Points on a hilly landscape, in no order, each with its height.
A ball rolls from a point to whichever of its 4 nearest points has the largest drop for the distance, and stops where none of them is lower. Distance is the straight distance between rows; heights are no part of it.
J_116: -8 30 -3 -5 15 -53 6 0 1 25 -26 18 -6  (h 3.01)
J_96: -22 -8 -21 1 12 -43 -1 -4 -45 23 22 19 3  (h 1.46)
J_993: -3 -36 8 28 -25 12 27 17 0 5 19 -44 -15  (h 3.50)
J_814: -6 -12 -9 -17 -1 43 26 3 26 13 -3 -19 -31  (h 1.34)
J_739: -4 3 0 -10 4 -44 -9 12 -19 12 -5 29 4  (h 5.46)
J_289: 4 22 -25 -25 31 26 12 -14 42 14 -30 -10 -27  (h 1.82)
J_918: 14 -16 18 -6 -16 38 -22 4 5 -22 7 15 19  (h 3.43)
J_386: 1 39 -7 -8 25 -39 5 -4 23 15 -35 15 -11  (h 2.60)
J_23: 6 -19 6 -3 -17 49 -9 -1 15 -7 10 4 -1  (h 4.09)
J_590: -4 -20 2 -3 -16 51 11 2 20 4 5 -7 -14  (h 3.02)
J_203: 21 -27 18 51 -16 -24 14 31 -5 0 12 -45 -12  (h 3.89)
J_392: -5 -30 17 24 -18 2 39 22 6 4 15 -44 -25  (h 2.97)
J_744: 2 8 7 -18 6 15 -15 5 25 9 -22 30 -11  (h 1.14)
J_725: 3 25 2 -17 11 -13 -10 4 23 14 -32 30 -9  (h 2.59)
J_198: 17 -36 13 48 -19 -13 17 29 -12 -1 18 -49 -8  (h 3.84)
J_296: 14 -7 21 -14 -10 5 -30 16 -9 -26 -3 30 22  (h 2.82)
J_955: 7 48 -13 -8 45 -42 8 -25 36 6 -43 -15 -4  (h 2.77)
J_816: 0 -28 5 6 -20 52 3 -2 5 -5 16 -16 -2  (h 4.50)
J_736: -2 25 1 -13 12 -32 -1 -1 14 17 -29 26 -9  (h 2.73)
J_636: -28 3 -24 9 13 -42 12 -19 -36 26 22 8 -4  (h 1.47)
J_85: -23 31 -10 3 15 -58 27 -21 -8 28 -13 -9 -5  (h 2.48)
J_384: -13 -27 6 2 -15 30 37 16 17 11 8 -36 -30  (h 2.28)
J_167: 9 40 -19 -15 38 -19 0 -16 39 10 -45 0 -14  (h 2.33)
J_436: -46 12 -25 17 14 -20 16 -43 -27 22 39 3 -10  (h 1.58)
J_494: 17 -20 10 15 -23 46 -17 -10 -11 -33 23 -20 25  (h 1.59)
J_308: -6 -35 4 9 -18 41 21 6 6 1 17 -26 -16  (h 3.82)
J_936: -20 7 -10 0 6 -57 9 -3 -25 22 -3 20 0  (h 2.76)
J_805: 21 -10 1 22 -23 42 -18 -9 -22 -44 28 -31 35  (h 1.44)
J_470: -6 2 -18 -24 13 44 20 -3 38 13 -13 -11 -27  (h 1.63)
J_712: -34 0 -25 14 13 -34 11 -30 -35 22 34 6 -3  (h 1.39)
J_892: 10 41 -13 -12 31 -24 -1 -9 32 15 -42 5 -9  (h 2.34)
J_850: -8 -16 -7 -6 -8 44 28 7 24 12 6 -20 -29  (h 1.65)
J_719: 0 5 -5 -18 2 37 -1 -4 33 9 -17 9 -18  (h 2.05)
J_570: 21 2 25 -11 -12 11 -34 16 -21 -59 10 13 41  (h 1.48)
J_683: 7 31 -10 -18 24 -2 -5 -11 39 10 -39 10 -14  (h 2.14)
J_682: 12 45 -23 -17 44 -16 3 -19 45 9 -41 -14 -13  (h 2.53)
J_921: -27 -3 -29 14 13 -30 2 -22 -45 21 36 12 -3  (h 1.26)
J_18: -4 19 5 -10 7 -35 -6 6 1 16 -21 32 -4  (h 3.59)
J_551: 5 2 14 -16 0 -9 -20 12 7 1 -17 37 1  (h 0.43)
J_518: -8 43 -7 -2 24 -59 18 -16 12 17 -31 -5 -5  (h 2.91)
J_197: 25 1 22 -4 -17 30 -35 5 -17 -62 19 -1 40  (h 1.67)
J_130: 11 -23 12 5 -22 50 -14 -2 4 -20 14 -4 16  (h 3.26)
J_346: 30 14 20 4 -14 31 -34 4 -23 -74 24 -11 41  (h 1.75)
J_16: 6 -4 14 -21 -4 -27 -23 26 -18 -8 -8 35 19  (h 6.93)
J_329: 7 21 -14 -23 18 22 4 -7 37 14 -25 5 -24  (h 1.94)
J_209: 11 -5 16 -12 -10 15 -29 12 8 -14 -8 29 12  (h 3.15)
J_874: -33 13 -21 10 10 -46 23 -22 -28 29 18 4 -6  (h 1.64)
J_902: 14 -27 8 19 -23 50 -7 -3 -6 -21 24 -20 17  (h 2.26)
J_265: 0 -10 1 -18 2 -36 -22 27 -37 -6 6 32 20  (h 6.44)
J_93: -14 -6 -12 -6 5 -47 -6 10 -38 15 8 25 9  (h 3.39)
J_292: 10 -34 0 33 -26 29 7 2 -23 -15 26 -43 20  (h 1.84)
J_326: -37 20 -21 9 12 -45 26 -32 -23 29 15 -7 -8  (h 1.81)
J_788: 9 -5 12 -15 -10 26 -22 7 12 -10 -7 29 4  (h 1.33)
J_811: 20 -5 26 -7 -14 24 -35 12 -10 -46 9 14 32  (h 1.70)
J_178: -27 -10 -26 5 13 -36 -1 -12 -48 19 33 15 5  (h 1.11)
J_772: -11 40 -11 1 25 -63 23 -17 10 18 -29 -12 -2  (h 2.84)
J_717: 14 -10 22 -10 -12 26 -26 10 7 -21 -2 25 15  (h 3.03)
J_143: 2 -36 6 15 -23 50 8 1 -1 -9 24 -25 1  (h 3.91)
J_139: 15 -4 20 -17 -7 -4 -35 21 -26 -40 4 28 33  (h 2.01)
J_519: 19 -23 1 22 -26 47 -9 -7 -20 -36 28 -32 29  (h 1.50)
J_347: 0 29 -4 -14 20 -16 -2 -1 28 12 -37 21 -13  (h 2.32)
J_60: 6 -11 8 -10 -11 44 -9 -1 24 3 -5 15 -5  (h 3.12)
J_573: -1 -9 -1 -14 -3 46 7 -1 25 9 -5 4 -21  (h 2.13)
J_182: -22 24 -10 6 12 -58 20 -13 -16 28 -5 8 -5  (h 2.12)
J_160: 1 10 10 -11 3 -29 -13 13 -2 12 -18 35 1  (h 5.00)
J_437: 7 -31 20 38 -19 -13 26 31 -1 1 18 -49 -17  (h 3.41)
J_989: 9 -39 13 37 -23 4 22 21 -11 3 20 -46 -8  (h 3.68)
J_545: 19 -13 8 18 -21 46 -18 -6 -19 -40 25 -24 37  (h 1.37)

Where does a ball stop that starts at each point below?
J_296 => J_570
J_682 => J_814
J_203 => J_814
J_989 => J_814
J_739 => J_178
J_518 => J_178
J_289 => J_814
J_874 => J_178
J_23 => J_788
J_130 => J_545
J_143 => J_545
J_436 => J_178

Call two points neighbours if one is among the 4 nearest of the other. Go from one point of each pair to the other, from neighbour to neighbour, staying as low as possible. Name the highest point that can't be avoided.
J_788 / J_570 => J_717
J_570 / J_545 => J_197
J_814 / J_551 => J_719
